A landscape with many valleys, sampled at points; each row gives a point and its height.
A ball rolls from a point to the lowest of its 3 nearest points, and stops where none of them is lower. Distance is the straight distance between rows; heights are no part of it.
Nured h=430: [ 98 114 132 121  90 127 128 158 159  90 141 142 146 145 163 108  99 149
  81 121 128 151 151 137 182 114]
Lenub h=58: [146 133 143 144 115 143 144 101  84 146 136  98 104  73 120 126 130 117
 190 132 140 125 100 126  71 118]
kenu h=532: [169 170 143 150 158 126  89  89  74 150 110  78 119 113 114 136 139  95
 154 143 153 150  87 131  79 180]
sogil h=218: [104 151 125 124 140  37 106 134 165  63  98 114 155 198  83 132  84 120
  83 132 159 135 147  95 117 148]
muku h=315: [149 149  63 185 174  77 120 107 121 190  62 164 117 109 122 121 142  78
 130 116 129 105 158 158  67 165]
ripeg h=406: [121  89 132 101  89 195 169 145 123 158 177 153 116 103 154 125 145 147
 167 121 108 112 124 135 141  83]
dibe h=618: [153 156 138 155 168  88  93 119 125  99 102  82 152 139  89 132 118 116
 122 137 123 161 115 114 127 157]
dazep h=368: [ 89 137  86 143 115  99 115 144 162 122 102 156 147 141 149 117 108 103
 106 104  91 119 174 123 165  99]
Gapu h=360: [102 108 104 122 115 187 168 108 176 160 143 164 136 163 170 163 123  92
 113  97  89 105 172 144 155  88]
neke h=135: [ 89 147  93 144 137  41  78 148 156  84  73 150 163 179  89 129 103 117
  87 129 127 110 159  85 135 122]
Mumo h=495: [ 88 110 162  95 105 117 117 146 120  55 158 120  97 112 118 126 117 210
 102 169 175 157 104 109 158 134]
Rana h=541: [ 80 136 122 123  93  73 126 154 171  57 106 130 136 164 147 116  85 138
  70 119 128 135 171 120 161 134]
zataz h=493: [ 99  81 121  95  86 179 172 140  57 186 158 127  98  91 105 143 168 157
 196 136 115  68 102 105  93 105]
Loka h=295: [ 96 120 116 166 105 132 179  95 159  97 123 110 125 106 146 122 102 118
 153 125 148 118 138 139 124  98]
Lotaz h=354: [144 147 155 119 157  68 106 145 145  73 111 101 168 164  75 131 102 145
  93 137 140 155 108 112 138 143]
dev h=566: [154 154 138 158 146 104 107 114 111 124 110  90 133 111 109 123 128 122
 147 120 123 153 107 133 118 142]
tar h=475: [165 140 160 118 162  84  87 172 132  89 128 126 163 148  66 117 131 164
  99 132 121 153  99 118 153 146]
nep h=55: [189 115 128 111 154 126 137 132  82 178 154 129  81  66 143 100 161 138
 156 110 120  95 126 170  84 163]
tavut h=243: [122 115 134 125 102 142 138 118  65 161 159 111  83  64 109 125 145 145
 182 123 138 105  80 102  80 112]
Bared h=563: [164 154 109 152 158  93  91 144 122 148 104 136 138 111 113 105 146 122
 124 108  96 135 123 140 132 156]
darim h=213: [110 153 114 124 167  27  86 159 158  95  97 136 180 194  80 135 109 116
  79 132 118 123 134  91 132 139]
kir h=429: [132 157  96 144 176  48  73 159 136 130  77 144 169 160  80 130 140 101
  99 134  99 126 137  94 124 153]
vufi h=455: [131 100 125  93 107 218 184 123 165 172 162 154 133 150 138 171 158 108
 148 111  86  85 157 160 128  94]
Gefir h=367: [141  87 131  55 110 203 177 145 115 188 172 153  94 108 124 141 173 134
 175 125  94  76 128 165 109 127]
mit h=108: [110 109 119 150 113 149 166 106 153 129 146 131 123 114 158 125 122 112
 151 115 111 126 138 141 135  94]
Leto h=548: [ 87 112 129 102  68 144 152 131 178  82 153 149 112 149 179 111  80 168
  73 129 146 139 162 136 160 130]
Raz h=580: [ 84 105 117  96  80 195 185 109 177 115 159 150 131 174 199 139  72 129
  75 131 136 106 183 142 163 100]
Vif h=261: [ 73 122 109 142  92 129 145 118 184 100 118 144 138 161 171 118  88 110
  83 113 116 123 169 144 159  92]
lir h=296: [ 88  97 130 137  88 170 186  99 156 104 159 129 114 120 167 131 105 153
 148 141 136 110 141 130 126  92]
Muke h=461: [113 130 134 145 114 119 133 107 135  88 132 100 127 104 141 117 105 143
 132 136 145 151 120 126 138 119]
zeso h=502: [163 142 112 153 148 102 112 133 123 148 115 126 129  97 126 111 143 112
 135 107  99 142 133 145 113 149]
leg h=607: [168 165 156 129 153 128  81 106  80 128 114  68 126 107  93 129 131 118
 150 141 147 167  81 115 101 164]
vipa h=347: [123 122 154 117 112 121 101 163 126  90 153 121 124 106 104 102 131 184
 115 144 148 159  93 109 181 116]
gize h=84: [132 136 169 114 144 110  90 133  91  84 135  91 132 112  87 128 125 172
 123 154 145 166  88 109 150 133]
bomod h=523: [214 143 136 120 189 116  90 114  60 172 115 112  90 100 135 116 144 125
 123 114 137 130  99 145  66 207]
Butun h=232: [173 145 140 133 145 136 113 106  71 168 147 103  96  66 119 113 146 119
 171 123 124 123  84 114  68 146]
Vate h=764: [162 178 136 155 192 116  92  98 102 182  70 101 134 169 122 155 145  39
 118 142 166 138 107 140  80 219]
sobel h=498: [140 120 135 131 125 138 117 145 129 120 160 132 136  92 140 105 144 154
 143 126 113 156 110 131 163 108]
tidu h=435: [ 97 105 132  78  84 227 187 120 146 137 177 148 135 153 183 152 108 153
 118 140 134 119 150 126 161  74]
bap h=418: [143 152 102 191 149 100 132 100 143 127  85 109 124 110 116 129 133  77
 153 114 138 124 135 138 106 140]
Fek h=687: [137 175 118 167 188  73  85 125 130 130  64 112 163 167  89 149 133  73
 121 142 146 141 120 117 106 176]
mok h=407: [110 164  73 177 159  61  86 138 149 124  64 144 147 136 107 124 122  83
 116 121 115 104 153 112 123 139]
fega h=453: [136 103 128  98 113 195 164 136 157 164 156 168 136 135 152 145 159 118
 139 104  86 115 148 155 148  86]
sepu h=174: [133 107 149  73  96 235 162 141 158 147 172 174 146 175 193 140 100 142
  75 131 158 122 157 118 172  70]
Kifis h=562: [ 79  90 143 116  86 162 160 128  94 125 171 129 110  84 139 128 132 177
 171 144 140 127 115 101 147  75]
kif h=334: [126  98 139 115 104 164 156 131 100 161 168 132 102  77 124 128 158 152
 181 123 109 107 105 127 109 105]
mefo h=456: [ 90 102 144  84  81 216 163 142 147 117 178 165 133 157 198 140  91 160
  85 150 163 138 155 133 181  98]
fub h=559: [ 77  95 146 116  79 145 151 121 130  80 158 130 101 111 167 120 101 197
 119 143 171 156 125 119 152 102]
bov h=664: [181 167 135 131 192  87  73 130  88 163  85 125 127 149 111 135 163 104
 104 115 124 144 117 142  90 209]
zab h=244: [137 122  77 168 143  93 131 117 148 175  93 162 106 106 132 127 144  90
 135  96  94  97 169 162 113 126]
foveb h=369: [114  92 119 114  93 181 190 117 155 154 143 128 109 129 117 165 153 109
 176 130  83  78 150 156 103 108]
Feb h=655: [121 137 137 119 126  66  95 177 163  78 122 147 170 160 109 109 107 141
  80 110 111 130 129 116 170 119]
keta h=619: [175 156 138 135 167  87  74 156 126 129 115 117 153 134  90 120 140 131
 119 124 102 150 109 121 135 151]
dobin h=441: [ 80  98 147  93  78 178 147 138 122  96 176 151 106 121 182 117 110 199
 110 162 176 148 123 109 186 100]
fude h=405: [113  93 139 124  92 172 174 110  95 148 157 107 105  93 119 139 150 127
 206 137 110  81 106 131  88 100]
gof h=314: [ 96 137  71 165 124  92 127 125 152 153  88 168 136 131 132 116 138  78
 122  93  86 114 161 141 132 112]
Vep h=220: [137 118 120 160 116 140 157 102 139 137 131 119 119 107 136 128 138 100
 167 110 105 107 135 142 100 111]
vonel h=230: [ 97 115 113 157  99 135 151 118 175  92 120 133 134 122 163 122 108 124
 130 113 115 131 146 142 152  96]
ven h=276: [119 147 142 144 134  63 117 126 158  59 100  96 137 162 101 128  98 140
 105 137 160 149 128 110 127 145]
Pivil h=661: [132 169 147 141 176  75  95 115 133  91  72  83 171 192  86 152 111  95
 109 145 163 148 117 105 113 166]
puni h=583: [159 137 148 125 143 130 106 140  98 145 141 109 120  81 123 101 147 149
 155 122 123 151  97 126 128 139]
tegod h=409: [190 144 112 149 175  90 109 111  96 185 102 130 101  98 143 114 141 105
 116 110 122 118 144 163  73 182]
Kivu h=414: [ 88  92 125 135  78 178 201  96 153 109 148 113 106 133 156 153 112 127
 164 151 131  99 140 138 112  80]
Bagis h=419: [101 104 107 128 107 180 190 105 182 139 131 145 124 154 150 168 133  84
 137 114  92  79 170 145 137  84]
Zuli h=349: [118 148 108 178 139  75 112 124 156  97  84 106 147 139 123 129 101 102
 123 123 139 137 138 125 126 137]
Porev h=393: [143 163  74 176 189  70  77 134 104 184  40 161 129 150 103 131 158  83
 116 135 142 117 144 130  78 196]
Gem h=297: [177 159 173 108 180 139  72 104  51 168 107  79 112 148 108 136 147  99
 124 146 140 152  73 114  89 209]
kene h=518: [135 110 136 105 105 190 133 159 131 152 170 169 137 108 160 104 145 151
 139 116 114 138 114 140 172  85]
Gemi h=319: [156 146 196  87 146 104  98 123  84  64 146  91 138 157  45 138 130 178
 105 166 175 164  81  93 143 139]
Pid h=167: [163 113 104 127 145 123 147 121 125 180 129 155  93  88 136 118 161 106
 149  94  87  86 160 177  88 137]
Lases h=708: [140 170 108 185 169  82  95  99 126 149  61 110 144 154 109 145 146  58
 133 135 147 145 123 127  88 181]
fizu h=564: [103  96 139  84  86 216 161 148 120 139 195 169 128 131 166 124 130 164
 132 144 150 135 119 115 183  68]
bol h=341: [139 135 157 111 133  82 111 124 136  56 126  95 140 148  84 134 101 158
  94 145 158 162 119 109 138 150]
dedur h=488: [185 159 161 116 175 113  65 129  86 147 110  89 131 148  88 123 142 123
 125 135 132 164  85 118 106 188]
gel h=487: [106  94 138 109  97 182 154 143 108 138 181 145 127 106 152 121 137 169
 158 148 145 131 112 114 159  73]
Ritul h=225: [101 111 106 130 105 154 143 132 162 141 131 155 142 143 168 128 119 110
 110  93  95 124 170 145 175  82]
zal h=327: [124 128 155 119 118 113 114 146 130  74 150 106 138 108 119 100 114 166
 118 133 151 159 104 119 167 119]
lenoz h=132: [ 75  75 128  59  69 199 168 146 103 133 193 177 113 134 181 145 118 208
 111 187 193 122 141  90 167  75]
Zak h=300: [140 107 118 121 111 168 177 114 135 165 153 141 101  94 128 134 167 116
 180 108  85  87 136 156 102 128]
kem h=651: [201 155 141 129 197  97  78 163  99 161 108 124 131 124 107 103 156 123
 113 121 114 149 104 140 116 190]

Call two points neighbours if one is among the 3 nearest of the other. Go from one point of each pair to the other, from neighbour to neighbour, staying as low as possible. Name the highest point that can't be avoided.
mit and Lenub => Zak
sepu and Lenub => fub
nep and gize => mok
Lenub and nep => Butun
gize and neke => bol
lenoz and sepu => mefo

For each start below, name every point that the ball comes to, in order.
bap => Zuli ven sogil neke
keta => tar bol gize
Gefir => Zak Vep mit
vufi => foveb Zak Vep mit
